Each row is a point on a tangle of strands that fork, close into loops and nearly touch. The rows are in no order.
(in the rows, 128 means zero)
Two points are linked if the straight distance between their rows is under 192.
(286): [166 109 124 146 145 149 154 174 102 141 138 144 113 130 166  90 138 131
  72  84 104  82 116 173 151 146 149 180 187 120  41 118 148 115  93  91
 124 105 112 159 112  95 152 123 115 131 174]
(1326): [103  78 139 121  62  80 131  98  85 103 142 145 140 123 113 126 124 111
 162 162 128 138 159 111 163 120 126 130 117 128 182 130  97 157 104 141
 137 202 153 128 163  96 103 166 187 110  69]
(1097): [105  51 125 116 132 154 146 149 114 121 145  79 116 138  65  86 173 143
 156 138 208 102 113 102 140 136 147 169 159  82  98  99  58 101 128 127
  97 138  93 107  72 125  88 131 106 129  85]
(166): [155  46 164  81 168 111 180 174 176 102 113 104 111 133  72 113 152  67
 114 144 169 144 116 118 128 117  81 192 191 121 105 162  80  74 166 142
 173 131 163 143 109 155 104 118 167 145 128]
(787): [151 111 158 128 164 142 155 208 142 112 132 152 107  94 127 107 134  90
  93 129  84 126 132 143 147 107  61 174 190 106 129  97 147 113 136 114
 129 108 139 165 182 127 184 121 124 155 173]
(1419): [ 92 141 113 139 103 129  66  98 130 190 114 151 168 158 188 106 120 180
 104 148  64  97 127  88 123 118 114  80  83 210 118 126 158 130  87 127
 120  99  84 125 172  96 130 133  93  95 150]
(1138): [171 117  87 118 126 133 148 132 108  86 137 128 112 117 148 117 106  56
 157  86 125 169 131 180 152 121 140 166 163 113 129 134 169 187 104 112
 170 178 180 165 164 123 134 139 136 173 135]
(268): [119  38 132 110 100 128 112 154  81 115 111 108 139 136  69  65 139 103
 162 169 147 144 141  50 122 128 138 168 136  94 130 105  96 108  98 134
 137 165  74 121 102 133  94 144 131 112  95]
(84): [137 164 148 126 186 114 209 164 149 146 172 152 160  92 147 181 127  90
  97  95 134  79  76 195 121 148 172 121 179 123 109 139 162 140 126 137
 108 131 150 135 137 135 161 106  84 167 166]
(1403): [130 152 138 169 142 122 145 123 108 132  93 174 121 172 190  75 155 154
 117 102  97  81 103 155 157 134 119 133 147 153  85 141 158 129  82 131
 124 109 126 134 158 129 140 135 115 133 175]
(589): [ 86  84  85  93 103 192  78 155 114 144 137  74  92 113  59  40 164 171
 129 124 145 144 110  83 116 152 146 112 129 147 103  96  65 120 143 107
 154 100  90 106 124 100 102  87 103 116 146]
(899): [139  85 152 117 152  94 136 113 142 114 116 157 106 172 167 132 100  78
  84 146  48  98 124 162  94  90 165 136 136 150 131 160 167 104 100 106
 143  91  67 175 170 158 113 179 107 120 143]
(848): [133  76 152  83 140  85 125 104 161 132  87 141 136 140 103 152 140  94
 106 177 138 111 120  96  92 142 156 126 137 146  60 173  89  77 158 135
 149 146 107 140  76 168 104 134 126 124  95]
(1165): [115 204  98 139 116  99 136  99 151  92  94 124 145 154 148 153 151 155
 167  97 107 179 128 147 115 133 101  70  66 130 170 106 218 150 107 161
 111 110 153 102 153 171 149 109 159 126  97]
(836): [149 144 131 163 185 154 138 110 143 121 170 100  88 160 149 171  88  90
 152 117 137  96 108 201 113 109 177 141 144  77 124 132 137 120 161 125
  94  98 105 170 122 149 115 142  93 150 142]
(469): [127 100  71 128 121 136 146 105 161 146 169  66  82 134  89 121 154 187
 139 100 194 151 126 146 121 139 136 121 106 137 131 135  72 146 158 103
 122 134 160 103 107  71 105 112 138 116  83]
(1253): [133 181 102 134 104 161 141 174 107 128 132 117  72 132 126  82 123 144
 185 111 109 152 142 121 127 149  71  95 141 139 117 145 110 172 115 154
 117 162 157 124 177  87 162  74 179 137 194]
(346): [151 147 112 117 101 153  84  86 145 150  93 147 151 121 177 174 144 133
 129 154 130 110 142  88 120  79 149  77 106 161  69 178 104 144 134 161
 146 133 145 128 120 168  95 114 105 164 188]
(26): [118 197 133 161 115 184 124 130  73 126 106 133 122 133 130  97 140 160
 123  84 160 119  98 157 189 125 151  95 128 143 177 121 108 153 156 102
  93  94 159  89 136 124 129  93  89 166 179]
(1417): [ 99 125  92 135 106 152   9 101 116 177  88 137 164 168 147  89 149 169
 120 144  95 120 119  94 148 139 116  93  95 164  72  80 141 109 145  85
 120  97  91 122 133 107 147 134  78 112  83]
(702): [168 158 153 121 179 142 158 174 154 113 112 138 165 108 133 105 152 108
 104  97 149 147 110 121 145 124  94 158 171 119  73 140 167 105 119 156
 169 121 173  97 106 183 151  96 110 178 192]
(773): [190 130  92 116 164  90 184 138 179 125 128 142  93 119 145 177 154 105
  87  85 102 164 128 180  96 115 108 120 137 130  89 160 190 149 122 115
 137 132 180 144 165 126 184 126 136 157 131]
(698): [171  63 141  97 119 122 171 151  93  86 107 151 109 135 126 108 125  45
 125 136  80 159 151 108 122  75 130 166 143 116 155 156 176 132  57 139
 159 139 104 153 188 170 117 160 141 159 179]
(910): [ 93 198 126 148 129 112 126 123 121  78 105 112 160 141 137 120 134 147
 183  95 142 149 125 156 135 163 102 131 106 101 153  85 178 128 111 166
 130 111 144 105 105 173 132 111 169 112  95]
(1402): [ 80 138 123 150 112 124  85  99 108 185 150 113 158 158 107 117  94 171
 133 129 146  76 102 128 125 184 159  73 106 154  84 109  88 120 151 112
  88 137  93 110  71  84 112 124 109  86  84]
(568): [ 98 177 149 105 157 125 129 167 120 113  95 144 142 118  87 108 113  66
 154 137 135 143  85 149 114 181 124  97 156 144 148 116 113 119 178 109
 132 124 146 118 130 155 159  83 108 173 125]
(143): [ 78 153 115 132 102 109 103 122 164 175 161 116 176  96 145 132 100 194
 128 128  95 116 141 111 114 176  86 126 107 183 111 102 132 133 116 145
 146 145 132 130 110  67 143 101 172  52 109]
(1413): [ 65 152 126 151 107 144  89  68 118 142 191  85 128 182 113 125  84 161
 192 136 138  51 106 164 133 144 164  46 106 116  97  96  86 133 149 155
  73 120  96 124  99 110  75 136 133  94  96]
(1187): [ 94 106 117  74 103 135  78 137 137 134  84 152 152 114 123  75 176 116
 127 152  93 118 108  77 117 128  95 110 147 179  43 133  90 126 112 129
 196 134 124 129 157 143 127  90 137 145 170]
(439): [147 119 121 119 141 133 141 166 138 102 114 122 123 124 130  73 111 100
 116 113  73 186 145  96  87 112  82 163 121 130 160 113 198 117  60 121
 173  96  90 136 158 156 145 134 140 123 180]
(817): [121 140 159 129 121 105  91  85 163 173 104 130 175 109 131 188 110 171
  90 161 156 151 140  83 133 114 121 132  82 164 190 156 117  95 187 137
 138 125 153 108  82 130 112 149 117  90  92]
(1381): [118 115 164 126 106 121 122  89  91 109 102 158 132 153 155  85 117  86
 167 162 122  93 109 130 159 102 154 145 148 158 138 176  90 134 122 153
 169 166 144 149 159 149  74 140 129 145 170]
(298): [140  90 116 131 130 137  62  91 171 133 115 114 125 143 147 135 115 105
 160 169 102 156 140 109 127 106  64 179 119 121  96  99 145 117 156 119
 154 161 121 176 136 122 143 149 120 129  84]
(81): [105 159 122 132 111 134 142 131 107 105 133 136 138 102 125 103 139 131
 127  97 136 129 106 177 173 126 144 111 153 164 200 122 104 176 152  99
 159 129 196 118 180 107 123  95 130 151 152]
(42): [133 144 110 151  99 132 124  78  75 146 119 116 108 201 108 106 123 135
 189 130 156 156 107 132 150 136 130  74  74 138 137 128 121 147 146 127
  60 174 134  83 139  83 126 134 121 142  73]
(1283): [ 75 123 143 127  92 123 123  81 138 116 147  94  92 137 104  96 144 197
 158 158 152 109 130 112 119  85 141  82  86 146 168 144  73 129 134 177
 126 103 115  98 118 135  43 123 156  83 152]
(1377): [160 115  76 142 122 123 141 136 160 133 147 115 144  79 148 128 161 185
  87  67 139 169 146 135 142 135  83 185 133 130  91 108 161 165  94 117
 176 146 184 126 109  77 155 127 158 111 113]
(1426): [116 133 100 136 141 113 124 126 132 142 102 164 131 167 174  74 158 117
 149 116  70  96  81 165 130 155  82 115 144 181  62 103 176 153  94 111
 123 143 132 144 203 101 174 100 102 159 133]
(1106): [153 141  80 117 165  75 152 129 190 159 123 140 126 120 134 176 144 116
 112 107 119 149 110 166  82 171 104  99 119 160  66 137 157 142 151 109
 126 144 169 138 128 103 187 104 127 143  79]
(1151): [ 99  84  81 126 141 168 120 145 135 138 161  76  89 139  80  74 144 155
 116  98 126  92 112 148  84 131 190 106 124 121  89  93 106 108 119  90
 117  63  57 124 105 119 100 116  91 108 144]
(142): [164 178 127 142 149 145 131 134 117 141 106 131 142 155 141 130 102  96
 165 110 139 185 105 141 161 167  64 164 129 137 137 123 169 147 155 122
 108 188 182 118 137  94 189 116 109 168  91]
(1132): [123  98 151 111  75  84 103  64 129 106  96 142 132 137 117 159 159 124
 158 188 119 154 158  83 144  80  84 120  77 131 180 141 122 129 145 163
 142 179 167 119 176 138 111 141 173 126  87]
(939): [ 71 125 106 141 119 110 174 137 114  93 166 111 128 128 108  93 150 120
 194 102 141 104  93 187 145 136 142 104 148 124 176  94 108 176 111 134
 123 149 160 128 187 111 113 115 147 137 115]
(859): [153 184 132 150 107 128  76  42  91 132  79 136 163 179 182 163 107 128
 159 139 140 132 149 119 151 112 175  93  60 115 131 146 198 127 131 188
 108 131 132 105  95 178  76 141 105 137 118]
(264): [150  95 128 107 129  91 165 163 159 116 152 119 149  56 124 169 142 139
  97 114 141 164 169 102 115 132  72 188 140  98 114 128 138 141  88 151
 168 149 160 131 103 118 146 145 191 104 110]
(368): [123 162 109 162 134 184  98 121 126 146  87 126 128 140 132 105 190 191
 114  97 177 119 105 138 192 114 109 119 116 124 132  94 118 107 179 104
  95  72 165  95 119 137 150 103  77 160 135]
(915): [133 101 125 119 163 131 134 161 152 109  94 160 121 126 126  85 188  95
 111 122  88 121  93 157 148 119  69 148 169 141  94  84 151 123 144 100
 150 110 164 142 196 133 188 106 102 180 135]
(1436): [110  99 155 146 143 111 157 129 160 141 176 139 108 115 145 149 127 130
 129 154 112  53 112 172 137 107 129 143 170 136 115 134  69 128 155 131
 118 142 141 175 170  92 126 133 142 113 153]
(1384): [ 96 104 120 127  68  85 126  83 112 114 165 166 159 109 162 157 116 123
 125 142  83 111 149 141 152 109 144 100 115 159 163 124 139 183  82 114
 139 173 141 152 191  93 124 169 154 108  93]
(180): [141 101 110  92 105 124  59  97 126 147  57 173 147 147 178 127 175 140
  82 147 101 117 138  86 124  88 133 109 109 186  52 171 117 120 112 116
 174 107 126 127 141 149 109 135 105 144 161]
(228): [168 112 157 134 155 169 167 187 142 116 153  91  75 110 102 146 131 131
 129 129 171 134 149 116 123  98  96 177 157  61 142 141  77 101 153 145
  93 112 122 120 112 135 125 131 148 145 164]
(583): [ 85 158 115 113 112 124  90 123 185 132 137  97 119  90 117 118 129 196
 140 129 130 126 146 114 112 151  87 118 128 170 100 136  74 121 155 160
 195 119 164 135 111 122 104  83 204  68 157]
(303): [105 113 141 131 127 139  86 116 119 135 127  91 146 144 110  65  88 133
 159 150 141 132 121  98 112 143 136 169 127 132 133 127 101  97 127 133
 169 126  90 130  80 132  77 137 132  90 134]
(120): [144 163 142 136  98 172  87 145 123 126  83 131  90 145 132  97 134 155
 163 144 120 164 141  84 156 126  37 141 125 126 131 134 100 117 162 155
 124 145 164 120 151 114 164 104 172 126 157]
(1157): [162 128  84 124 119 123  64  77 145 122 116 114  91 159 144 163 113 131
 144 152 112 149 173 119  70 113 156  76  65 106  72 135 143 121 134 129
 123 103  83 134  91 153 114 144 139 121 100]
(540): [123 135 131 138 121 122 114 105 169 176 170 116 161  85 135 199  92 161
  89 147 114 136 149 113 114  95 133 123  95 154 194 134 112 134 158 106
 125 124 135 131 130  91 130 145 113  96 114]
(18): [128 126 160  94  88 122 110 119  67 120  61 167 159 147  99 116 144  74
 165 187 139 154 119  54 134 148 136 111 114 132 127 150 120 124 128 147
 121 194 122  90 127 155 132 118 111 168 103]
(282): [176 198 107 135 115 144  84  82  89 151 100 137 172 126 173 179  72 127
 111  97 154 185 155 122 156 153 173 123  84 128 145 161 194 143 129 143
 139 157 156 108  71 145 128 138 111 134 103]
(683): [108  57 118 126 122 102  74 111 147 126 130 132 131 146 150 100 106 114
 137 169  65 115 142 110 109 119  86 169 120 127  76  90 165 116  98 115
 157 146  70 185 139 123 133 176 131  86  79]
(496): [168 112 118 127 175  99 183 106 140 167 113 114 164 134 118 162 157 134
  92 116 176 175 106 100  98 111 154 141  76 128 164 154 197 111 117 150
 109 137 130  73 101 152 113 149  58 150 108]
(849): [112 197 141 148 122  98 166 106 113 136 103 166 135 180 149 128 108 125
 149 131  92 130 105 125 119 152 115  56  83 170 192 144 187 142  91 144
  77 112 106  97 172 136 157 124 121 128 124]
(793): [155  94 171 116 134 156  93 169  94 151  86 166 138 117 101 115 115 107
  55 152 115 144 133  86 164 147 127 169 172 135 148 125  98  95 170  59
 131 138 119 138 116 102 171 143  82 136 107]
(127): [111 106 124 140  81 139 109  75 141 112 137  91  98 137 111 125 167 204
 157 148 156 144 161  96 153  68  95 132  78 112 184 127  91 126 142 165
 128 134 155  99 143 120  82 136 165  98 119]
(1386): [156 103 120 124 129 177  90 154 151 163 137 109  99 118 130 120 120 125
 145 159  94 150 145  71 114 117  47 156 138 124  71 114 101 130 139 136
 127 166 116 160 150  89 162 107 128 134 162]
(745): [165 143  98 112 103 115 120 110 118 106 111 131  81 130 130 149 113 132
 104 112 128 158 178 123  72 123 192  70  87 126 119 184 121 140 112 124
 144  94 104 110  85 150 104 130 165 121 147]
(182): [153 129  71 146 126 139 145 143 128 132 151  95 124  92 119 115 142 195
  80  52 171 165 143 155 138 150 145 158 123 131 143 121 123 149 122  79
 156 105 174  97  93  73 133 116 144 116 121]
(505): [113 125  95 138 124 112 113  97 146 196 125 154 149 165 176 118 144 150
 126 144  69  95  92 130 123 120  96  84 103 215  96 129 146 154 107 116
 103 141 121 134 215  65 158 119  84 137 140]
(1462): [ 79 116 147 148 108  97 159 146 132 125 156 142 124 136 155  74 125 154
 167 141  72  84 119 122 140 145  63 141 147 154 140 108 133 144  62 167
 132 145 118 164 202  98 134 135 182  81 159]
(569): [ 98 197 167 126 163 122 177 176 137 127 134 100 110 103  93  96 120 169
 116 103 190 126  96 164 133 160 105 131 160 151 180 145  85 124 171 125
 120  84 163  85  97 128 113  79 138 119 167]
(805): [126 213 139 139 117 134 170 134 105 129 118 144  87 156 146 102 111 145
 176 124 120 110 127 135 124 139 110  70 137 163 140 198 104 162 110 170
 109 137 152 113 148 127 127  84 164 129 213]
(1268): [133  85 147 112  96 103 128 118  61  97 118 131 154 136 101 121 121  74
 180 170 151 145 149  84 136 144 156 152 113  75 144 118 145 129  95 157
 115 201 106 116 117 144 101 156 133 136  68]
(1366): [155  52 103  89 157 111 162 125 152 115 134  95 123 149  86 127 122  37
 135 124 118 168 109 150  76 110 168 155 129 140 133 135 154 120 132 100
 159 144 115 142 135 141 111 146 104 150  93]
(78): [127 139 183 106 123 109 167 124 112 123 123 172 166  94 133 115 111 102
 101 140 126 112 121 112 153 109 141 150 164 180 181 196 114 125 107 149
 190 144 161 124 137 154  99 128 128 135 199]
(1013): [174 152  88 128 139 144 103 111 115 119 109 142  97 156 152 123  98  71
 150 100 113 168 116 191 147 145 133 131 146 153 111 141 150 172 162  77
 152 162 178 161 175 105 159 116 109 180 120]
(468): [117 105 150 140 126 105 113  85 102  92  98 155 125 193 156  97 123 112
 130 159  81  94 134 119 108 103 174  96  97 115 135 122 178 111  71 133
 121  89  46 131 153 185  83 176 108 125 130]
(393): [147  96 113 141 130 193 101 135 142  92 136 111  80 130 127 135 161 136
 162 137 162 114 158 130 165 102 101 174 161  51  88  96  84 110 158 134
 122 120 142 160 117 148 133 123 137 156 124]
(628): [138 143  61 120 116 126 126 138 138 131 113 144 102 114 122 148 182 145
 129  95 134 135 127 153 123 156 121  64 124 143  55 112 111 166 146 101
 104 139 176 116 143  95 180  85 136 161 100]
(480): [118 151 130 118 121 168  85 141 101 110  90 134 136 147 114 113 126  68
 201 163 135 134 103 103 133 154 119 108 143 106  90  99 105 124 158 134
 108 163 120 126 130 161 153  96 105 180 114]
(323): [128 169 127 176 120 102 134  70  94 146 123 135  98 214 140 129 109 151
 153 122 118 128 115 162 143 128 135  46  68 125 159 129 166 132 126 120
  42 109 110 105 149 106 136 164 128 121  80]
(820): [ 89 100 136 105 108 145  50 126 155 106 120 115 124 104 109 110 119 136
 135 163 124 112 159  96 125 131 122 151 145 127 102 111  64  93 161 130
 195 104 111 165  97 156  90 120 173  87 132]
(988): [ 81 171 177 145 155 101 188 171 146 160 171 131 152  84 121 171 142 185
  98 119 177  63 101 148 126 158 124 129 148 125 140 124  89 120 146 148
  76 110 137 103  92 106 135 108 136 101 133]
(957): [166  93 138 109 101 127 126  95  96  91 111 123  96 156 140 110 106  69
 161 162 106 135 160  98  99  71 155 136 112 115 136 183 124 143  89 167
 160 155 107 144 158 169  68 140 154 150 193]
(544): [138 129 147  92 132 115 221 216 113 112 145 152 104  65  75 143 159 103
  94 114 156 128 129 125 122 143 134 103 178 117 137 147  84 146 126 118
  97 138 157 101 133 114 163  99 150 159 150]
(1128): [ 97 188 150 136 100 136 106 120 117  95 142 159 156 102 171 179  94 116
 147 144  93  81 149 141 134 131 155  90 130 110 126 108 144 151 105 163
 120 131 108 154 122 169 128 127 149 120 144]
(444): [ 78 207 141 157  82 163  64 115  97  87 131 139 122 135 170 115 101 170
 160 113  92  76 153 155 167 137 142  76 124 119 128  89 118 138 125 152
 111  87 117 138 124 141 115 110 179  87 154]
(1107): [111 112 108  96  86 117  98 115  88 110 112 176 161 109 135 149 132  99
  91 135  84 156 148 114 128 114 180  81 104 152 165 118 155 163  98  76
 142 127 111 119 174 133 149 152  98 151  94]
(481): [133 159 186 127 164  83 135  92 140 149 100 137 117 139 118 191 101 142
 105 164 167 143 132 124 108 132 145 119  77 115 196 178 139  82 184 168
  94 114 130  98  76 170 104 154 121 106  92]
(239): [ 70 121 165 151 152  97 134 157 162 136 165 125 116 116 134  85 117 161
 136 142  99  60 106 172 145 148  82 168 174 150 161  96  92 105 152 140
 153 106 139 177 174  94 119 118 167  74 147]
(543): [100 151 144 128 120 132 114 135 115 119 107 141 167  97 100 184 163 150
 114 142 143 154 141  92 143 127 132  93  90  84 185  75 144 109 146 127
  69 113 116  85 110 161 167 134 103 134  64]
(1192): [146  66 151 116 104  73 167 137 121 122 130 149 150  91 128 158 159 141
  93 149 119 140 174  65 112 113 112 174 106  93 119 133 157 115  50 159
 134 159  98 129 103 131 132 180 170  90 100]
(238): [ 92 143 138 110 109 136 133 156 112  76 144 155 146  91 134 115 103  96
 115 122  83  89 145 137 100 122 197  95 153 126 153 108 131 139  76 123
 160  71  75 148 142 184  97 132 139 122 187]
(536): [141 119 131 112 100 107 170 130  79 135 133 152  96 139 113 103  91 114
  97 129 119 124 140 123 110 139 188  94 124 167 164 199  94 140  99  93
 125 129  95 107 116  95 110 145 134 113 148]
(1372): [122 191 179 142 138  93 129 102 103 118 103 126  94 170 121 157  90 147
 149 141 180 128 139 146 133 170 134 107  94  96 158 169 108  96 182 159
  73 122 135  96  57 148 113 142 175  97  75]
(806): [121 172 156 127 131  99 141 104 133 121 146 181 165  84 186 219 103 122
  92 127  98 122 149 144 137 131 162 115 117 112 154 136 203 142  94 164
 128 136 127 149 124 172 141 164 130 108 121]
(863): [156 111 120 117 137 143 159 184 117 132 157 123 150  92 136 122 109 104
 102  89 148  92 127 148 131 177 169 182 198 116  30 135 111 129 101 121
 150 147 128 153  57 110 126 112 147 123 156]
(383): [ 89 133 132 115 111  99  93 105 108 115 120 147 169 115 100 162 121 113
 104 139 113 147 135 126 120 139 181  76  89 116 191  88 157 124 141  88
 119 111 101 109 124 155 135 157  99 123  52]
(956): [124 104 117 154 141  87 157  93 166 146 182 103  76 161 130 144 123 157
 158 131 143  95 117 179 107 129 128 116 122 130 109 153  89 137 150 134
 103 148 141 148 139  74 112 147 163  94  98]
(982): [167  50 143  76 137 107 133 140 161 115  89 133 108 130 102 146 137  72
  96 144 129 141 148 107 120 135 108 171 167 135  42 172  93  84 149 126
 181 153 140 168  91 155 122 131 172 130 111]
(929): [134 123  97 104 122 165 120 156 130 145 152 103 198  72 121 127 110 104
 132 109 164 135 118 108 133 166 160 159 170 141  65 119  94 157 121 110
 174 168 147 131  77 109 114  88 109 154 144]
(868): [176 107 149 128 159 101 189 172 137 132 149 158  88 112 142 152 113  90
  72 117  79 134 132 162 116 121 101 168 159 111 148 147 172 117 115 100
 112 122 126 166 168  97 192 151 138 125 140]
(421): [185  73 112 112 140 171 111 153 156  98 101 127  92 108 101 148 175 125
  79 114 153 170 164 110 165 116  85 190 160  69 111  97 112  97 167  84
 141 113 171 141 110 126 169 131 122 162  81]
(1248): [197 103 147 112 142 162 111 152 106 121  83 163 107  99 114 171 140 107
  46 128 137 180 157  98 168 124 133 168 142  83 140 136 135  97 164  87
 122 135 143 128 111 145 179 161  95 162  98]
(141): [ 91 145  72 106 105 144 100 110 186 157 159 110 162  83 122 190 153 144
 153 135 130 124 118 123 104 125 129  54 112 165  94 100  87 171 164 131
 132 154 165 124 149 109 139  69 124 141 118]
(31): [112 161 202 121 148 112 184 153 111 110 101 141 147 104 105  84 127 136
 104 131 184 140  95 118 151 130 124 163 156 149 194 177 109 102 137 153
 155 116 158  77  92 171  91 122 124 131 176]
(1331): [144  89  92 178 172 153 135 115 150 174 170 101  91 181 128 126 165 168
 131 105 160  82  99 169 133 130 124 152 129  80  63  92 129 107 143 102
  58 102 103 143 104  81 150 142  84 125  91]
(873): [125 173 122 138  83 128 137 106  62 170 154 148 146 137 138 113  66 145
 124 121 126 117 142 109 141 163 172  87 106 185 169 174 114 167  86 106
 111 149 111  96 104  61 118 129 130 103 142]
(261): [ 99 150 170 160 151 145 165 202  98 127 184 124 107 106 114 123  80 116
 122 119 124  68 121 161 119 154 152 139 173  85 175  91 101 121 125 119
  70  84  71 148 136 115 131 128 130 111 175]
(1434): [109 164 147 156 109 157  17  90 102 179  82 144 203 167 158 142 104 146
 127 153 101 117 115  86 181 115 116 105  99 139 137  84 161 102 167 110
  82 114 100 131 109 129 145 143  65 112  84]
(64): [118 206 115 121 159 129 119 152 133 140  91 143 146 129 137  80 120 122
 113  96 117 137  87 163 112 178 118  92 145 184 111 129 153 128 156  96
 159  81 154 107 136 135 161  62 102 160 176]
(812): [160 120 124 119 138 137 175 110 143  88 111 127  93 134 129 128 180 125
 115 113 145 133 118 156 129  47 153 117 136 135 152 174 116 139 133 139
 151 106 171 112 167 178  93 119 112 175 202]
(331): [151 104  96  96 148 134 138 135 161  95 126  83 150 117  91  93 135  69
 152 114 127 204 125 111  76  87 125 152 117 132 158 121 173 130 109 130
 204 119 130 112 142 173 105 108 120 164 164]
(1315): [136 160 143 128 152 155 136 142 131 103 118 128 164  88 121 202 177 134
 127 113 180 157 133 123 167 122 119 145 117  60 159  89 152 122 160 155
  95 129 167  84 109 179 157 125  96 171  82]
(707): [ 82 154 121 152  95 136 118 129  82 174 180 114 173 128 123 101  75 159
 144 114 114  98 121 122 135 183 147 104 118 150 130  99 121 151  86 123
  95 155  89 119 106  56 127 124 129  84 113]
(504): [155 164 126 140 112 170  78  76 130 140  88 116 132 162 149 159 127 130
 168 161 164 137 131  92 130  84 143  94  84 124 129 155 113 123 180 167
 107 126 140 107 115 171  89 109  90 163 155]
(229): [ 87  85  75 155 117 171 118 121 124 122 196  68 115 128 108  72 144 185
 145  93 118 126 135 127 124 110 150 131  96 104 154  57 141 145  74 118
 132  90  70 124 151  97 100 145 115  95 131]
(440): [113  79 129 132 108 103 100 134 137 107 149 119 144 102 132 137 114 137
 115 150 101 125 171  95 102 125 124 165 120  73 103  79 155 114  79 130
 143 125  61 168  88 144 122 179 163  68  86]
(994): [160 103 103 115 172 134 165 132 159 112 166  89  77 150  98 177 117  56
 167 131 153 145 115 178  81 113 162 129 136  81 127 135 116 127 169 118
  95 134 123 145 133 140 131 130 107 173  96]
(100): [161 166 132 126 184 151 166 166 163 115 159 127 169  74 151 197 155 103
 116  90 170 134 115 164 157 125 114 155 173  76  85 111 166 145 144 163
 126 144 191 121 115 168 169 105 100 185 138]
(684): [ 96 212 143 159 116 151  89 119  96  88 104  93  98 172 123  95  93 163
 197 106 152 133 139 150 149 157 117 102 106 103 156 113 117 117 152 166
 105  92 127 106  81 151 103 104 190  93 123]
(933): [123 129  78 153 139 102 119  91 151 115 157 103 101 164 131 145 139 154
 138  99 141 112 134 170  75 142 171  91  84  75  73  99 166 116 112 122
 107  72  82 135  79 148 115 155 142 104  74]
(1271): [165  53 113 110 123 163 130 175 115 115 162 119 123  95 132 133  93  35
 149 136 117 128 138 136 159 103 122 194 202 101  90 117 116 163 130 117
 149 191 139 207 145 107 128 138 131 166 142]
(574): [104  88  79 150 109 115 177 149 128  88 198  87 104 113 110 104 136 145
 160  90 122 148 134 158 113 113 137 123 118  92 195  84 147 178  65 119
 127 112 112 136 187 100 110 149 170 108 117]
(653): [138 136 102 134 132 109 159  81 141 102 124 103 120 140 122 129 153 142
 137  92 172 174 115 168 129  94 150 133  98 148 204 157 145 157 137 124
 160 135 193  90 149 137  87 131 122 147 126]
(1110): [ 97 187 185 164 136 105 162 154 120 165 169 154 119 121 134 166  88 161
 103 138 110  67 126 152 129 159 122 104 134 128 185 124 112 116 145 124
  49 103 105 135 134  79 166 129 145  83 136]
(1453): [152 137 148 126 113 112 132 132  80 169 125 177 180 111 160 151  83 106
 103 154  99 138 147  75 144 163 123 163 134 140 126 151 192 135  64 125
 118 193  90 140  99 107 173 165  96 109 101]
(186): [158 100 126 107 137 123 217 197 149 108 174  84  82  92  91 139 151 123
 123  94 175 130 146 147 103 103 130 149 174  96 116 175  79 141 111 153
 133 123 152 122 116 126 100 114 193 124 181]
(846): [ 94  76 166  98 106 147  54 134 121 128  91 154 141 115  99 107 138 126
  84 186 112 106 136  81 151 112 146 141 163 143 136 117  51  90 178  72
 166 112  99 151 132 137 116 139 107 109 116]
(1143): [153 163 151 130 161  92 161 135 107 141 125 142 139 133 137 150  82  96
 138 122 135 169 119 136 129 188 100 168 122 121 148 150 185 129 119 142
 116 179 142 123 104 119 171 148 136 131  79]
(93): [146 100 126 122 162 101 136 100 176 110 109 131  77 154 146 127 142 118
  95 128  85 121 129 171  93  63 133 128 116 155 146 158 134 104 147 104
 161  72 122 153 173 155 111 150 124 130 156]
(357): [120 150 137 125 152 165 128 168 135 141 173  66 190  79 106 136  74 115
 149 124 172 142 133 100 101 144 149 175 150 109 141 117 103 126 123 138
 150 135  98 111  61 134  92 107 113 126 160]
(921): [115  90 192 107 161  75 162 134 130 138 125 133 144 128  86 163 124 105
 107 176 153 117 119 104  97 143 161 146 129 104 161 149 111  80 151 141
 103 148  90 120  82 162 114 165 108 104  67]
(22): [114 125 147 128 135 134 174 196 126 139 189 143 146  88 138 146  83  99
  78 129  79  59 129 135  79 143 183 127 184 122 117 111 138 126  81 111
 120  88  51 171 124 125 127 123 118 100 198]
(453): [ 90  69 108 103 117 145 112 140 147 135 118 128  85 115  85  74 208 172
 112 132 115  99 114 113 137 124 103 109 136 157  79 102  71 116 144 115
 141 106 131 126 175 105 131 102 127 125 132]
(623): [142 154 127 139 136 185 103 118 145 110  85 110  81 143 104  90 168 186
 112 110 213 144 117 130 183 130  94 154 146 120 139 135  76  89 203 106
 138  80 184 103  91 144 114  95 118 152 133]
(1327): [180 122 120 156 133 150 108 128 112 170 111 132 137 142 166 126 116 148
  93 124 106 146 148  86 116 109 121 160 106 121  97 135 179 119  84 115
 112 130  79 132 100 119 147 161  86 121 151]
(936): [110 138 169 136 148  98 157 126 159 113 183 127 160  78 145 203  85 120
 111 143 110 128 146 142 114  98 138 154 117 104 231 120 158 131 124 153
 137 118 123 152 151 146 121 168 135  97 122]
(1244): [174 108 101 146 156 117 152 117 154 166 103 107 120 158 128 113 154 157
 110 113 142 171 124  99  86 111 104 147  81 138 109 144 163 105 110 125
 118 115 110  96 103 119 134 143 102 124 127]
(269): [168 127 138 176 198 155 162 132 144 171 153 106 119 153 146 173 145 136
 115  98 174 101  93 164 137 113 132 175 142  74 101 121 149 108 155 121
  61 103 121 132  99 123 151 148  59 153 126]

A piece is all that can be reached along the links. How many separate loops has the piece of each point below (a circle has one, a figure eight two, a Y none), and how many tips (points with one link)?
(806): loops 1, tips 3
(702): loops 0, tips 10
(1386): loops 0, tips 2
(1013): loops 0, tips 2
(368): loops 0, tips 3

How many points has the smallest loop of links through each point below? Write 0 if it is on no loop.
(1372): 9
(228): 0
(1244): 0
(261): 0
